A landscape with many peaks, sampled at points; each row gives a point and its height.
A climber steps from a point to the highest of its 6 nearest points, and stops where none of them is higher. Distance is the straight distance between rows; heights are no part of it.
<482>: [161 177 125 139 174 105 179 108  94 144 154 134  84 117]  (h 5.66)
<174>: [193 158 105 166  96 129 230 138 122 126 163 125 176 148]  (h 2.40)
<104>: [142 180 117 137 147 141 128 116  87  77 107 147 121  79]  (h 2.05)
<481>: [173 122 159 133 164  92 160 119 125 190 197 120  86 177]  (h 2.38)
<276>: [ 92 113 128 115 120 135  88 132 134 104  98 130 142 112]  (h 2.95)
<330>: [160 119 147 131 137  91 160 127 125 173 178 126 104 164]  (h 1.97)
<739>: [ 89 122 139 135 199 137  66 114 167 133  93 167 113 138]  (h 2.72)
<434>: [ 91  55 130  93  90 145 108 133 164 183 115 100 110 137]  (h 5.44)
<708>: [136  80 156 112 119 104 132 121 149 204 166 104  98 168]  (h 2.29)
<154>: [155 126 138 131 122  95 170 130 120 148 155 131 118 141]  (h 2.31)
<549>: [ 89 126 122 132 181 154  46 113 171 111  75 176 129 143]  (h 2.84)
<135>: [ 95 129 129 125 153 140  77 119 132  91  93 152 138 110]  (h 2.42)
<251>: [ 94  87 108 101  49 157 102 149 134 109 106  90 160 112]  (h 0.68)
<620>: [165 159 121 139 107 118 190 138 102 115 145 125 138 129]  (h 5.37)
<495>: [152 172 121 132 125 124 161 133  95  97 127 132 126 103]  (h 3.57)
<277>: [107 123 150 128 176 114  95 122 139 138 110 148 106 127]  (h 2.35)
<524>: [148 144 142 137 168 102 156 117 110 154 153 129  91 129]  (h 3.82)
<472>: [180 137 112 149 100 113 210 139 122 136 165 123 155 147]  (h 3.60)
<523>: [186 210  99 159 126 137 224 119  91 105 144 125 131 105]  (h 2.51)
<57>: [172 116 131 138 106 104 189 128 130 169 180 123 134 164]  (h 2.12)
<239>: [ 95 129 133 144 210 144  47 110 203 149  89 183 106 155]  (h 2.52)
<619>: [112 135 103 138 148 173  39 119 113  50  85 155 166 100]  (h 1.88)
<198>: [128 154 127 129 155 115 129 128 105 106 117 137 123 106]  (h 2.69)
<544>: [107  96 162 122 158 102  95 124 162 185 142 113  90 159]  (h 1.86)
<363>: [136 107 121 116  62 127 163 141 131 135 143 106 154 139]  (h 1.70)
<526>: [ 82  87 117 103  80 145  92 138 138 118 101 105 146 118]  (h 2.93)
<527>: [155 150 109 135  75 129 177 151 113  92 137 116 162 124]  (h 3.29)
<80>: [ 87  67 122  91  70 148 116 139 149 157 113  96 133 128]  (h 5.38)
<160>: [114 105 111 106  50 148 122 151 125 103 123  95 164 118]  (h 0.92)
<754>: [135 106 141 113 109 103 150 132 128 158 150 117 122 146]  (h 2.94)
<636>: [ 69  98 128 110 123 148  63 128 163 122  89 132 141 129]  (h 4.18)
<487>: [110 153 130 132 178 133  93 108 112 100  97 160 120 103]  (h 3.62)
<293>: [ 64  73 135 105 134 157  69 127 202 174  93 113 109 143]  (h 4.98)
<651>: [176 158 107 150  92 131 211 146 118 107 151 122 161 142]  (h 3.58)
<351>: [170  94 161 121 138  98 151 118 138 205 206 114  97 181]  (h 6.62)
<591>: [153 144 158 139 203  97 140 103 116 176 173 130  60 146]  (h 2.39)
<70>: [127 151 146 135 201 106 122 109 119 151 135 141  78 126]  (h 1.40)
<354>: [177 136 102 149  57 144 208 152 138 117 157 114 197 155]  (h 1.35)
<626>: [178 113 119 143  90 116 206 135 137 164 176 124 156 158]  (h 2.46)
<299>: [118 102 134 109  98 109 140 138 130 138 132 117 130 136]  (h 3.13)
<454>: [123 124 104 124  62 152  87 159 105  67 114 104 170 102]  (h 0.65)
<573>: [ 95 103 144 118 147 114  97 125 148 149 112 131 115 135]  (h 2.27)
<498>: [128 121 172 135 194  99 111 112 142 180 152 130  71 149]  (h 0.60)
<295>: [125 155 139 132 191 113 131 107 108 136 122 149  93 113]  (h 2.53)
<111>: [129 158 109 133 135 158  79 127  85  48  94 140 154  83]  (h 1.76)
<152>: [162 180 106 146 102 135 175 141  93  77 134 119 148 109]  (h 3.14)
<371>: [ 65  67 130  99 103 157  80 130 175 165  97 105 121 128]  (h 5.58)
<385>: [171 178 119 148 145 107 199 116  91 131 150 133 109 113]  (h 4.42)
<44>: [111 141 144 148 216 122  82 105 153 151 114 160  87 134]  (h 0.19)
<368>: [109 131 119 126 116 148  76 136 107  67 102 128 155 101]  (h 1.91)
<383>: [153 194 111 141 130 144 149 122  79  76 117 132 131  83]  (h 2.10)
<547>: [130 109 109 116  46 144 156 152 128 112 134 100 169 131]  (h 0.70)
<311>: [106  73 140 100  95 128 126 131 149 180 127 104 118 145]  (h 4.61)
<486>: [119 127 143 125 137 106 130 130 120 131 129 133 114 126]  (h 2.02)
<382>: [121 137 142 133 172 110 124 117 115 134 124 142 102 123]  (h 2.63)
<485>: [ 94 110 115 114  84 154  80 144 125  88 105 113 161 110]  (h 1.41)
<576>: [141 157 112 132  85 142 125 153 100  65 121 115 158 102]  (h 1.71)
<124>: [130 162 119 133 149 148 101 116  93  65 104 144 135  89]  (h 2.16)
<48>: [113 153 134 135 189 126 104 109 115 113 106 159 106 105]  (h 5.00)
<391>: [187 103 137 135 118 107 190 123 143 198 206 118 129 180]  (h 1.17)
<372>: [ 76 106 137 132 175 142  52 122 196 155  92 153 114 150]  (h 3.95)
<717>: [157 196 115 140 138 136 166 118  80  92 124 138 119  88]  (h 2.58)
<275>: [ 96  97 130 107  82 130 116 139 131 125 115 112 147 122]  (h 3.35)
<21>: [ 97 112 137 117 130 122  94 135 140 119 105 132 131 122]  (h 2.97)
<388>: [108 145 115 129 150 157  71 121 111  69  90 154 150 101]  (h 2.30)
<4>: [156 122 100 130  34 151 180 155 126 103 141 101 187 134]  (h 0.93)
<674>: [ 95 102 152 126 162 119  86 122 164 165 115 132 105 142]  (h 2.79)

Two climbers start at each pair of points below. Name the first point that both come to, or write none.
<57> and <4> | <620>
<547> and <251> | <80>
<299> and <573> | <371>
<70> and <717> | <482>

Call two points neighbours if one is among the 6 nearest of the other. Go from one point of each pair to the other, from neighbour to neighbour, staying as high as possible. Name the lowest point that can't be avoided.
<48> and <482> | <198>
<620> and <482> | <385>
<371> and <351> | <754>

Where does a climber stop that starts at each point below?
<526> | <371>
<576> | <620>
<485> | <371>
<111> | <48>
